Points on a hilly landscape, in no order, each with its height.
From any point a climber steps to the highest of the 5 points nearest to it. It stops when none of these is higher. Distance is the straight distance between rows; heights are no part of it.
Q_178: [-18, 19, 0, -10, 6, -23, 0, -23, -4, 9, 13, -18, 32, 4, -15, 3, -6, 1, -12, -4, 2, 7, 7, 38, -9, 6, 13, -8, -15, -16, -2, -1, 23, -7]  height 5.8
Q_363: [9, -22, -1, 6, -7, 17, -2, 23, 13, 0, -11, 8, -12, -4, -7, 14, 1, -18, 13, 11, -13, -15, -3, 23, -13, -6, -2, -6, 33, -11, -28, -23, 3, -1]  height 41.2
Q_18: [-4, 4, 29, 8, 4, -15, 4, -10, -3, 8, 4, 5, -11, 15, -11, -17, 31, 7, -13, 9, -6, -15, 29, 55, 10, -9, 0, -27, -1, -2, 20, -11, -14, -14]  height 5.3
Q_758: [15, -9, -19, 2, -13, 34, -2, 23, 11, -3, -13, 17, -12, -13, 20, 9, -19, -17, 14, -5, 7, 5, -11, -36, -12, -5, 6, 26, 18, 1, -18, 1, 2, 0]  height 41.3
Q_173: [-15, 7, 7, 7, 13, -13, -1, 6, 2, 24, -3, -25, -9, -1, -12, 4, 23, 9, -20, 0, 1, 3, 12, 65, -9, 12, -6, -39, -3, -34, -16, -11, 11, -29]  height 7.1
Q_798: [6, -5, 0, 8, -3, -15, 13, 15, -10, 29, -14, -18, -22, 2, -1, -3, 23, 13, -1, -12, 1, 0, -5, 27, 0, 12, 4, -15, -3, -29, -19, -10, 4, -4]  height 22.5
Q_100: [-3, 8, 10, -19, 5, -25, -1, -28, -10, 4, 12, 7, 19, 21, -12, -16, 3, 10, -3, 3, -1, 2, -3, 12, 10, 14, 5, 26, -26, 5, 8, 3, 4, 16]  height 30.2
Q_201: [-2, 8, 9, -17, 8, -15, 10, -10, -14, 15, 6, -10, 5, 18, -12, -10, 16, 16, -10, -2, 9, -2, -3, 23, 12, 17, -1, 11, -25, -14, 0, 0, 9, 2]  height 25.3
Q_112: [12, -14, 15, 16, -14, -5, 4, 20, -1, 6, -8, 9, -20, -3, 4, -8, 14, 3, 10, 2, -8, -4, 8, 13, 5, -14, 14, -15, 13, -1, 8, -14, -16, 7]  height 27.6
Q_589: [7, -8, -14, 3, -6, 13, 6, 23, -2, 8, -20, -12, -16, -10, 11, 11, 0, -4, 7, -15, 3, 1, -9, -12, -9, -2, 4, -7, 9, -15, -20, -4, 9, -6]  height 40.2
Q_692: [-3, -4, -8, 5, 1, -7, 17, 17, -15, 25, -16, -29, -23, -3, 9, 3, 20, 24, -14, -25, 12, 1, -10, -5, 4, 18, -4, -15, -11, -25, -13, 1, 7, -10]  height 31.8
Q_226: [-11, 5, 9, -22, 20, 8, 16, -16, -5, -3, 4, -6, -16, 26, -7, -10, 29, 17, -19, -1, 14, -13, 1, -4, 27, 13, -26, 5, -21, 8, 15, 4, -9, -16]  height 40.6
Q_538: [2, 1, -14, 0, 1, 7, 14, 18, -11, 9, -14, -17, -10, -5, 12, 3, 0, 12, 3, -21, 14, 7, -13, -26, -1, 11, -3, 4, -12, -7, -7, 0, 7, -3]  height 40.9
Q_193: [-13, 6, 26, 16, 3, -14, -3, -15, 1, -13, 9, -1, 0, -4, -13, -3, 15, -3, -11, 16, -7, -15, 27, 40, 3, -21, 0, -51, 10, 4, 33, -6, -12, -19]  height 9.7
Q_337: [7, -16, 12, 11, -8, 19, -4, 11, 17, -24, -8, 8, -9, -14, -4, 14, -1, -23, 9, 22, -13, -20, 15, -4, -4, -31, -6, -32, 31, 8, 9, -10, -10, -6]  height 41.9
Q_606: [2, 3, -7, 2, -12, -3, -18, -8, 12, 4, 1, 25, 27, 1, 9, 4, -35, -23, 20, -4, -12, 5, -6, -7, -22, -3, 26, 33, 15, 3, -26, -4, 6, 28]  height 17.0
Q_478: [8, 2, -1, 3, 12, 5, 20, 6, -10, -3, -3, -3, -22, 16, 3, -22, 20, 33, -5, -9, 5, 7, -8, -23, 31, 22, -29, 19, -25, 21, 22, 11, -19, 5]  height 42.2
Q_526: [-21, 9, 6, -17, 13, -2, -4, -27, 2, -19, 5, -11, 19, -3, -17, 13, -3, -9, -10, 14, 6, -5, 9, 9, 3, -8, -13, -19, -5, -2, 13, 3, 15, -17]  height 49.1
Q_58: [-18, 22, -3, -18, 15, -6, 0, -23, -6, -14, 14, -17, 24, 6, -8, -3, -11, 11, -10, -8, 10, 10, -7, -13, 9, 13, -9, 5, -22, 12, 21, 13, 11, -13]  height 40.8
Q_470: [3, -12, 3, -13, 1, 22, 5, 4, 4, -8, -8, 1, -7, 6, -8, 10, 4, -11, 2, 15, 2, -23, -1, -5, 6, -5, -15, 2, 14, -3, -7, -10, 7, -7]  height 44.6
Q_214: [9, -6, 14, -3, -5, 6, -17, -6, 18, -13, 12, 36, 9, 5, 5, -3, -28, -27, 14, 18, -19, -22, 10, -9, -16, -15, 13, 20, 26, 25, 0, -3, -10, 32]  height 15.5
Q_971: [-15, 13, -15, -2, 2, -13, 8, 3, -16, 24, 5, -37, 9, -7, -1, 8, 0, 25, -20, -23, 17, 12, -4, 0, -4, 18, 4, -15, -23, -13, 0, 13, 12, -17]  height 20.4
Q_567: [19, -8, -2, 4, -9, 4, 9, 17, -7, 6, -9, 8, -17, 0, 13, -13, 4, 9, 13, -9, 3, 17, -16, -23, 6, 6, 2, 27, -10, 6, -5, 8, -10, 19]  height 39.5
Q_369: [19, -1, -8, 6, 0, -3, 10, 2, -12, 0, 1, 8, -10, 2, 8, -24, 7, 20, 13, -13, -1, 28, -24, -25, 18, 18, -9, 41, -26, 15, 3, 22, -12, 29]  height 49.7
Q_104: [-5, 18, 18, -3, 1, -20, 2, -20, -18, 12, 17, -15, 3, 14, -6, -15, 19, 29, -26, 2, 4, 4, 10, 26, 12, 11, 10, -12, -21, 4, 26, 8, -5, -17]  height 6.9
Q_848: [1, 7, -13, 5, -15, -8, -8, 4, 3, 9, -2, 6, 14, -12, 9, -2, -21, -10, 15, -16, -6, 14, -11, -10, -12, -4, 25, 15, 2, -5, -15, -3, 6, 14]  height 31.2
Q_674: [-18, 19, 14, -2, 11, -16, -4, -21, -4, 5, 17, -20, 15, 1, -11, 5, 10, 9, -27, 11, 5, 6, 22, 54, -3, 2, 6, -38, -11, -13, 12, 4, 12, -29]  height 0.7
Q_296: [-10, -5, 1, 6, 3, 2, -1, 9, 2, 3, -11, -21, -3, -12, -9, 14, 9, -7, -5, 5, 1, -6, 8, 23, -2, -7, -6, -41, 9, -21, -5, -9, 12, -20]  height 35.6
Q_833: [-4, -5, -7, 18, -13, 10, -11, 7, 10, -16, -8, -5, 11, -31, 3, 21, -17, -24, 11, 6, -5, 9, 6, -15, -12, -28, 4, -32, 18, -1, 3, 0, 5, -5]  height 32.7
Q_449: [-11, 6, -8, -3, -6, -1, -12, -13, 9, -11, 3, 0, 39, -9, -8, 17, -27, -23, 12, 1, -8, 0, -1, 3, -14, -11, 6, -1, 10, -4, -15, -5, 21, 9]  height 18.6
Q_535: [-2, 5, 5, 7, -13, 0, -17, -1, 13, -15, 2, 13, 16, -12, 11, -1, -27, -18, 16, 4, -11, 5, 5, -17, -8, -22, 22, -10, 10, 18, 16, 3, -6, 8]  height 13.2
Q_139: [6, -6, 8, -6, 0, 8, 6, 3, 1, -11, -3, 2, -14, 10, -2, -9, 8, 7, 4, 0, 1, -8, -2, -22, 18, 0, -12, -1, -2, 21, 21, 4, -18, -3]  height 35.9
Q_893: [17, -10, -4, 5, -15, 7, -13, 7, 11, 3, 0, 30, 1, -7, 12, 1, -25, -21, 16, 3, -10, 2, -6, -7, -17, -4, 25, 30, 23, 1, -26, -6, -4, 23]  height 20.9
Q_14: [6, -3, 14, -1, 2, -5, 14, -2, -16, 17, -2, -6, -25, 18, -6, -15, 40, 29, -16, 0, 5, -1, 4, 13, 28, 10, -13, 4, -22, -2, 12, 2, -13, 2]  height 29.7
Q_573: [-25, 26, -2, -8, 24, 1, 5, -28, -12, -14, 21, -32, 13, -2, -5, 6, 4, 25, -36, 0, 24, 11, 4, -11, 15, 14, -21, -25, -23, 13, 27, 25, 1, -38]  height 36.1
Q_773: [-6, -3, 22, -10, 2, -9, -2, -15, 4, -9, 8, 13, 4, 15, -15, -10, 10, -5, 1, 11, -7, -24, 13, 18, 4, -11, 1, -8, 8, 8, 19, -9, -8, 3]  height 15.2
Q_844: [-8, -2, 9, 17, 4, -2, -10, -1, 20, -23, -2, 4, 21, -17, -13, 15, -15, -33, 9, 23, -22, -13, 15, 33, -18, -22, -3, -29, 28, -4, -5, -20, 7, 4]  height 51.9
Q_360: [14, -9, 0, -11, -4, 6, -17, -8, 11, -5, 11, 39, 12, 11, 6, 0, -29, -23, 10, 14, -15, -10, -2, -22, -15, 2, 9, 46, 15, 16, -13, 1, -2, 36]  height 27.0
Q_328: [-1, -4, -17, 5, -7, 20, -1, 17, 4, -7, -13, -8, 1, -18, 7, 16, -13, -14, 6, -9, 6, 3, -6, -28, -9, -10, 1, -7, 5, 0, -4, 1, 10, -8]  height 40.4
Q_664: [-12, 11, 4, -35, 23, -15, -7, -37, 0, -18, 19, 12, 18, 28, -17, -13, 4, 4, -7, 7, 2, -14, 4, -6, 11, 12, -17, 19, -19, 19, 18, 9, 1, -2]  height 43.9
Q_757: [16, -3, -7, -12, 13, 13, 16, 5, -7, -6, -1, 9, -6, 14, 1, -11, 3, 13, 6, -5, 6, 9, -20, -29, 14, 24, -23, 49, -17, 15, -5, 7, -3, 24]  height 60.3
Q_548: [0, 12, -4, -11, 7, -2, -10, -10, 9, -27, 9, 13, 12, 10, 0, -15, -25, 2, 12, -5, -11, 4, -8, -41, 7, 5, -6, 22, -6, 34, 24, 17, -11, 8]  height 47.1
Q_657: [7, -9, -3, 4, -11, 13, -9, 12, 12, -6, -4, 14, 5, -10, 4, 10, -20, -22, 15, 6, -11, -5, -4, -1, -14, -12, 14, 4, 24, 1, -17, -10, 3, 8]  height 29.1
Q_496: [22, 1, -18, 2, -9, 24, 0, 18, 6, -1, -6, 30, -18, -11, 20, -8, -20, -5, 15, -8, 7, 23, -23, -42, -5, 9, 1, 55, 4, 10, -16, 17, -10, 18]  height 35.1
Q_711: [-2, 6, 7, 5, -13, -13, -8, -3, 4, -4, 4, 12, 16, 2, 8, -11, -18, -4, 15, -3, -12, 7, -3, -9, -1, -10, 24, 12, -1, 16, 15, 1, -8, 21]  height 27.9
Q_946: [4, -1, 0, -15, 13, 10, 18, 7, -11, 6, -11, -8, -13, 15, -1, -7, 18, 15, -8, -6, 12, -2, -14, -12, 21, 19, -20, 23, -20, -2, -2, 0, 1, 5]  height 49.9
Q_20: [-1, -9, 10, 15, -3, 0, 7, 10, -7, 8, -7, -18, -28, 7, 5, -7, 31, 22, -14, 0, 7, -11, 12, -6, 25, -6, -9, -40, -5, 4, 29, -1, -21, -23]  height 32.6
Q_156: [-19, 15, -8, -24, 22, 5, 10, -16, -4, -6, 1, -20, 20, 6, -10, 14, -2, 5, -17, -8, 19, 1, -4, -6, 5, 12, -17, 2, -21, -3, 5, 5, 22, -18]  height 42.0
Q_900: [-8, 9, -9, -24, 25, 8, 11, -5, -5, -13, 3, -5, 10, 18, -1, -3, -1, 14, -4, -10, 16, -1, -14, -24, 12, 24, -28, 30, -24, 11, 4, 0, 12, -3]  height 48.0
Q_749: [0, 3, -10, -30, 16, -3, 12, -8, -12, 6, 2, -3, 13, 17, -6, -2, 4, 9, -2, -7, 13, 1, -18, -4, 4, 23, -10, 38, -25, -8, -12, 0, 17, 11]  height 44.9
Q_423: [16, -12, 16, -7, -3, -5, 1, -2, 4, 1, 7, 27, -2, 15, -2, -11, 2, -5, 12, 11, -12, -12, 4, 1, 3, -4, 4, 28, 7, 12, 1, -4, -12, 32]  height 26.0
Q_825: [-8, 21, 20, 13, 1, -21, -5, -16, -17, 9, 22, -18, 3, 5, 0, -10, 25, 30, -36, 8, 3, 1, 27, 38, 7, 2, 16, -41, -12, 4, 37, 8, -11, -32]  height 3.7
Q_786: [-18, 13, 15, -21, 25, 6, 1, -24, -2, -4, 8, -19, -1, 9, -7, 12, 21, 5, -28, 10, 15, 0, 18, 34, 10, -1, -16, -31, -15, -21, 4, 6, 17, -38]  height 21.0
Q_117: [1, 13, 2, 4, -5, -22, -2, -8, -13, 2, 9, -6, 7, 7, 1, -21, 0, 24, -2, -6, -6, 18, -8, -11, 16, 15, 11, 14, -26, 18, 28, 12, -14, 8]  height 31.7
Q_439: [19, 3, -16, 10, -17, 4, -12, -5, 14, 17, 0, 34, -2, -15, 21, -5, -30, -21, 21, -8, -5, 17, -17, -13, -28, -5, 32, 49, 21, -10, -44, 5, -5, 28]  height 24.0
Q_490: [18, -17, 2, -5, 0, -5, 14, 5, -8, 19, -9, 5, -13, 10, -3, -4, 15, 3, 11, -1, -1, -2, -13, 18, 1, 11, 0, 27, -3, -18, -30, -8, 4, 23]  height 18.5
Q_494: [7, -3, -24, 17, -17, 8, -8, 22, 12, 6, -13, 4, -8, -29, 16, 11, -19, -21, 20, -15, -3, 12, -5, -8, -25, -17, 19, -8, 26, -12, -24, -5, 0, -6]  height 31.4
Q_731: [-3, -4, -10, 16, -8, 8, -10, 8, 15, -16, -10, 0, 15, -26, -5, 24, -19, -31, 13, 11, -15, 0, 4, 10, -21, -24, 2, -22, 28, -7, -18, -13, 13, -4]  height 27.7
Q_266: [-19, 19, 25, -9, 16, -7, -6, -36, -10, -13, 20, -11, -7, 7, -8, 1, 26, 13, -34, 13, 11, -2, 31, 37, 14, -2, -7, -44, -12, 3, 27, 20, -12, -45]  height 12.9
Q_507: [-12, 12, -20, -1, -6, 10, -11, -11, 5, -21, -1, -5, 35, -13, -1, 18, -32, -19, 9, -6, 0, 12, -3, -32, -6, -13, -3, 4, -3, 12, 7, 5, 14, 4]  height 40.5
Q_223: [6, -14, -12, 22, -8, -17, 6, 27, -7, 27, -14, -26, -25, -12, 10, 3, 16, 16, -2, -17, 3, 2, 1, 11, -11, 5, 8, -33, 3, -31, -15, -8, 2, -14]  height 24.7
Q_922: [-5, -3, 5, 1, 8, 9, 13, 9, -7, 5, -7, -18, -25, 12, 3, -7, 26, 20, -17, -6, 11, -8, 0, -12, 23, 9, -20, -17, -13, 1, 16, 1, -11, -18]  height 35.4
Q_370: [-13, 11, -8, 0, -7, -7, -7, -4, -2, -8, 5, -12, 23, -7, 1, -2, -20, 4, 3, -12, 2, 15, -4, -22, 1, -3, 11, -3, -10, 11, 16, 9, 4, -2]  height 52.0
Q_751: [8, -3, -10, 18, -20, -12, -4, 18, -2, 13, -6, 6, -8, -12, 18, -9, -7, 0, 15, -14, -2, 21, -9, -12, -7, -5, 26, 4, -1, -5, -5, 3, -7, 11]  height 27.1
Q_416: [7, -3, -2, -23, 17, -9, 0, -21, 0, -11, 16, 24, 2, 28, -10, -22, 7, 9, 6, 6, -5, -7, -1, -20, 16, 16, -24, 46, -12, 31, 10, 14, -14, 28]  height 59.6
Q_462: [-23, 15, -3, 7, 2, -21, -5, -9, -1, 11, 8, -22, 28, -9, -16, 7, -3, 3, -5, -6, -3, 8, 9, 45, -16, 2, 9, -29, -3, -21, -7, -10, 17, -11]  height 15.7
Q_790: [-12, -7, 13, -14, 19, 24, 16, 4, 3, 7, -14, -15, -28, 16, -2, 7, 38, 2, -21, 5, 11, -23, 8, 16, 21, 3, -33, -21, -4, -23, -6, -8, 10, -29]  height 31.0
Q_233: [-18, 9, 14, 25, 7, -24, -4, 0, 2, 4, 5, -14, 12, -8, -10, 0, 7, 0, -16, 12, -8, 0, 19, 62, -13, -7, 3, -48, 5, -17, 9, -17, 6, -21]  height 23.0
Q_242: [18, -19, 16, 3, -8, -13, 13, -7, -11, 11, 9, 25, -8, 11, -3, -20, 25, 7, 10, 8, -7, 1, 1, 12, 10, 2, -4, 36, -8, 12, -1, 4, -16, 48]  height 14.7
Q_329: [16, -22, 10, -15, -3, 13, 2, 5, 10, -11, 3, 27, -12, 14, -4, -4, 4, -9, 7, 13, -9, -26, 9, -11, 6, -9, -10, 18, 22, 22, 3, -4, -21, 18]  height 36.0
Q_521: [-15, 3, -1, -5, 13, 15, 7, -2, -4, -6, -6, -29, -5, -6, -3, 14, 12, 5, -19, -3, 15, -7, 1, -6, 10, -1, -20, -31, -8, -11, 8, 1, 14, -25]  height 35.3
Q_690: [-23, 16, 10, 4, 12, -7, -3, -24, -12, -9, 13, -32, 3, -14, -8, 16, 13, 12, -35, 17, 15, 8, 21, 10, 10, -6, -10, -55, -8, -3, 24, 17, 1, -39]  height 28.2
Q_882: [-4, 0, 8, 4, 1, -10, -9, -6, 9, -1, 4, 10, 24, 3, -6, -1, -12, -18, 13, 6, -15, -11, 2, 23, -11, -7, 14, 4, 11, -5, -10, -17, 4, 15]  height 15.9
Q_602: [-4, -10, -14, 28, -11, 0, -9, 20, 8, -6, -13, -13, -1, -31, 1, 21, -3, -16, 11, 5, -11, 6, 8, 7, -20, -22, 7, -46, 25, -16, -8, -10, 6, -13]  height 26.7
Q_942: [-13, -3, -7, 32, -3, -16, -6, 16, 10, -2, -9, -19, 6, -27, -7, 11, -6, -12, 3, 4, -12, 3, 9, 40, -26, -13, -1, -49, 17, -19, -12, -22, 4, -11]  height 33.5
Q_869: [14, -16, -16, 3, -12, 36, 7, 31, 4, 0, -22, 2, -25, -14, 17, 19, -5, -10, 9, -8, 7, -4, -13, -29, -10, -1, -2, 8, 20, -6, -26, -3, 3, -8]  height 45.0
Q_391: [-6, 0, -10, 4, -7, 11, -14, -8, 16, -20, -2, 2, 28, -21, -7, 30, -24, -32, 14, 11, -12, -2, 4, -3, -17, -23, 2, -5, 21, 0, -12, -5, 18, 2]  height 25.6
Q_896: [17, -27, 3, 7, -13, 35, 3, 35, 11, -3, -16, 10, -33, -6, 9, 11, 8, -13, 7, 9, -2, -14, 2, -19, 4, -15, -7, -15, 28, 4, -3, -11, -15, -6]  height 48.9
Q_781: [1, 12, -12, -2, 6, -11, 21, 3, -23, 17, -2, -23, -4, 5, 7, -12, 7, 32, -11, -23, 15, 21, -21, -13, 10, 32, -4, 19, -35, -5, -5, 13, 5, 10]  height 33.0
Q_857: [18, -14, 7, 3, -13, 14, -4, 21, 6, -3, -7, 18, -17, -2, 8, -5, -5, -10, 14, 4, -4, -3, -2, -19, 2, -11, 8, 11, 15, 10, 2, -1, -15, 10]  height 40.7
Q_241: [-18, 6, -4, 23, 0, -20, -2, 0, -2, 9, 6, -34, 14, -25, -9, 15, 2, 8, -16, 2, 2, 10, 17, 27, -12, -9, 7, -56, 2, -19, 8, 0, 10, -23]  height 59.3
Q_392: [2, -3, -4, -18, 0, 9, -10, -6, 7, -13, 1, 13, 22, 6, -4, 12, -22, -20, 7, 9, -5, -13, -5, -19, -7, -1, 0, 22, 10, 7, -10, -5, 15, 11]  height 35.5
Q_891: [0, -10, 24, 14, 1, -5, 0, 10, 13, -11, 0, 14, -6, 3, -9, -6, 11, -15, 8, 17, -19, -25, 22, 39, -4, -23, -1, -30, 26, 5, 14, -21, -13, 1]  height 28.1
Q_217: [-7, 9, -12, 2, -16, 6, -23, -7, 15, -11, 0, 22, 30, -7, 10, 7, -41, -28, 18, -4, -10, 9, -2, -25, -15, -14, 19, 20, 9, 13, -7, 5, 8, 18]  height 28.0
Q_769: [-5, 2, 8, -18, 7, -5, -13, -20, 7, -22, 11, 16, 13, 12, -11, -6, -8, -10, 6, 11, -9, -18, 4, -19, 0, -2, -6, 11, 1, 24, 17, 5, -6, 10]  height 36.5
Q_282: [-13, 10, 10, 2, 7, -4, 1, -15, -9, -14, 9, -19, -2, 2, -9, -4, 11, 17, -18, 6, 8, -2, 7, -6, 15, -1, -10, -34, -12, 13, 32, 10, -12, -32]  height 29.8
Q_332: [25, -22, -4, -4, -12, 17, 0, 13, 3, 6, -1, 25, -17, -3, 10, 2, -9, -10, 13, 6, -2, 2, -15, -15, -9, 6, 6, 50, 17, -4, -31, -1, -5, 27]  height 29.0
Q_448: [19, -4, -4, 8, -14, -6, -1, 3, -5, 6, -1, 22, -5, -4, 14, -15, -7, -2, 18, -5, -4, 22, -20, -14, -2, 5, 16, 43, -9, 1, -15, 12, -7, 35]  height 34.6
Q_5: [10, -17, 16, 20, -9, 1, -3, 22, 14, -4, -2, 19, -9, -6, 3, -2, -4, -19, 15, 11, -19, -15, 9, 28, -12, -19, 12, -14, 32, 2, -2, -24, -14, 8]  height 28.8
Q_249: [2, 4, 11, 16, -8, -24, 2, 1, -21, 20, 7, -17, -6, 6, 3, -12, 25, 35, -21, -2, 1, 3, 10, 19, 12, 8, 13, -24, -17, -1, 25, 3, -13, -10]  height 19.4
Q_688: [12, -15, -17, 25, -14, 0, -3, 32, 10, 17, -18, 0, -28, -26, 18, 3, -2, -7, 22, -12, -4, 7, -5, 3, -25, -11, 18, -19, 26, -21, -27, -13, -8, -7]  height 26.3
Q_991: [-8, 2, -4, 20, -14, -12, -10, 4, -1, -4, 0, -15, 11, -16, 5, 3, -10, -1, 7, -3, -5, 9, 10, 0, -6, -16, 19, -35, 2, -1, 16, -2, 5, -8]  height 23.4
Q_182: [-19, 13, 12, 2, 17, 2, 3, -4, -8, 23, 6, -36, -17, 5, 3, 11, 31, 23, -43, 1, 14, -2, 19, 27, 10, 9, -7, -47, -17, -19, 6, 15, 7, -41]  height 28.9
Q_179: [31, -20, 9, 12, -20, 15, -5, 14, 11, 9, 5, 46, -27, -13, 19, -9, -12, -13, 13, 13, -6, 7, -4, -11, -5, -9, 18, 38, 23, 6, -11, 8, -23, 38]  height 21.8
Q_865: [-5, -7, 12, 7, 0, 10, 1, 3, 2, -12, -10, -14, -14, -3, -4, 8, 17, -3, -4, 11, 3, -12, 11, 2, 9, -18, -7, -44, 9, -3, 17, -5, -1, -21]  height 34.1
Q_720: [8, -7, -10, -14, 4, 24, 9, 12, 0, -7, -8, 5, -3, 10, 4, 8, -4, -3, 3, -4, 8, -8, -17, -27, 3, 10, -15, 33, -1, 7, -14, -2, 7, 4]  height 52.7
Q_278: [-3, -1, 14, -2, 4, -8, 8, 0, -5, 15, -3, -12, -12, 11, -7, -4, 24, 14, -10, 2, 0, -9, 9, 31, 9, 2, 0, -20, -9, -15, 5, -8, 2, -12]  height 19.7
Q_506: [4, 11, 6, -11, 12, -13, 10, -17, -13, -1, 10, -3, -4, 22, -11, -24, 16, 30, -9, -2, 2, 7, -3, -8, 24, 23, -17, 24, -30, 19, 23, 14, -14, 5]  height 42.7
Q_105: [13, -11, -14, -27, 16, 13, 12, -1, -5, -3, -2, 16, 4, 18, -1, 6, 1, -4, 2, 1, 13, -7, -21, -22, 1, 25, -22, 58, -8, 1, -27, -5, 13, 21]  height 53.7
Q_645: [-20, 7, -4, 8, 8, -9, 4, -2, -9, 20, 5, -40, 1, -13, -4, 15, 11, 19, -31, 0, 15, 6, 14, 24, -3, 3, -1, -50, -9, -21, 3, 6, 17, -32]  height 38.1
Q_418: [10, -10, -3, -24, 24, 5, 16, -13, -5, -5, 5, 18, -13, 29, -10, -16, 22, 14, -1, 6, 8, -13, -5, -19, 26, 22, -41, 46, -17, 23, 1, 6, -11, 21]  height 70.2
Q_19: [-13, 16, -11, -6, -6, -21, -9, -21, -2, 5, 10, -4, 43, 4, -6, 0, -25, -8, 7, -14, -4, 9, -5, 6, -11, 1, 18, 14, -9, -5, -8, -3, 18, 16]  height 29.9
Q_383: [-10, 4, -18, 2, -12, 0, -4, 3, -2, 0, -2, -14, 20, -18, -1, 13, -17, -8, 7, -12, 2, 12, -3, -8, -13, -12, 12, -13, 2, -9, -6, 0, 14, -6]  height 36.2
Q_842: [16, 6, -31, 6, -18, 29, -5, 15, 13, 12, -7, 31, -17, -26, 22, 5, -29, -18, 12, -17, 15, 21, -20, -39, -26, -3, 15, 51, 22, -8, -35, 12, 0, 6]  height 34.3
Q_673: [16, -10, -12, 12, -12, -7, 4, 22, -3, 17, -14, 4, -19, -14, 10, 0, -1, -5, 21, -15, -7, 7, -13, 8, -18, -2, 16, 8, 17, -22, -37, -9, -4, 10]  height 29.6
Q_730: [3, 13, -5, -14, 25, 0, 6, -11, -2, -21, 7, 10, 4, 21, -5, -21, -4, 17, 3, -7, -3, -1, -9, -31, 20, 23, -27, 28, -19, 32, 24, 12, -9, 2]  height 51.7
Q_267: [2, 6, -8, -7, -4, -7, 6, 3, -10, 8, -3, -9, 7, 4, -1, -3, -7, 8, 3, -14, 6, 13, -13, -9, 2, 12, 8, 15, -16, -6, -7, 2, 8, 7]  height 55.4
Q_616: [-4, 3, 2, -18, 5, -13, -8, -18, 0, -6, 8, 12, 29, 16, -7, -3, -13, -8, 7, 4, -6, -6, -3, 0, -1, 4, 7, 25, -7, 3, -2, -4, 9, 20]  height 56.5
Q_646: [6, -17, 9, 16, -6, -4, 9, 20, -9, 21, -15, -14, -30, 4, 4, -5, 31, 16, -7, 2, -1, -9, 8, 17, 9, -2, 1, -34, 1, -16, 5, -11, -12, -10]  height 27.8
Q_457: [-7, 5, 8, -28, 16, -6, 0, -25, 0, -11, 11, 12, 1, 27, -13, -16, 13, 11, -4, 5, 1, -17, 4, -1, 17, 7, -19, 12, -14, 19, 22, 4, -8, -3]  height 40.1
Q_539: [22, -11, -14, -8, -11, 28, -13, 5, 12, -6, 4, 34, 0, -2, 15, 16, -34, -23, 5, 7, -1, -2, -12, -31, -21, 5, 6, 57, 27, 7, -29, 6, 3, 15]  height 34.8
Q_454: [5, 8, -10, 12, -21, 10, -19, 9, 20, 1, -5, 32, 4, -15, 24, -4, -36, -22, 19, -5, -3, 19, -6, -31, -14, -14, 26, 23, 11, 11, -3, 11, -6, 13]  height 18.1

For each start below, name the point where the climber stops.
Q_266 -> Q_526
Q_104 -> Q_526
Q_249 -> Q_418
Q_790 -> Q_418
Q_278 -> Q_418
Q_329 -> Q_418

Call two points neighbours if one is among the 5 nearest of the other. Go from one point of each pair to the other, from neighbour to neighbour, staying as high as possible. Name the lowest point that can't be avoided.
Q_241, Q_616 -> Q_521
Q_526, Q_267 -> Q_156
Q_267, Q_616 -> Q_769
Q_418, Q_267 -> Q_548
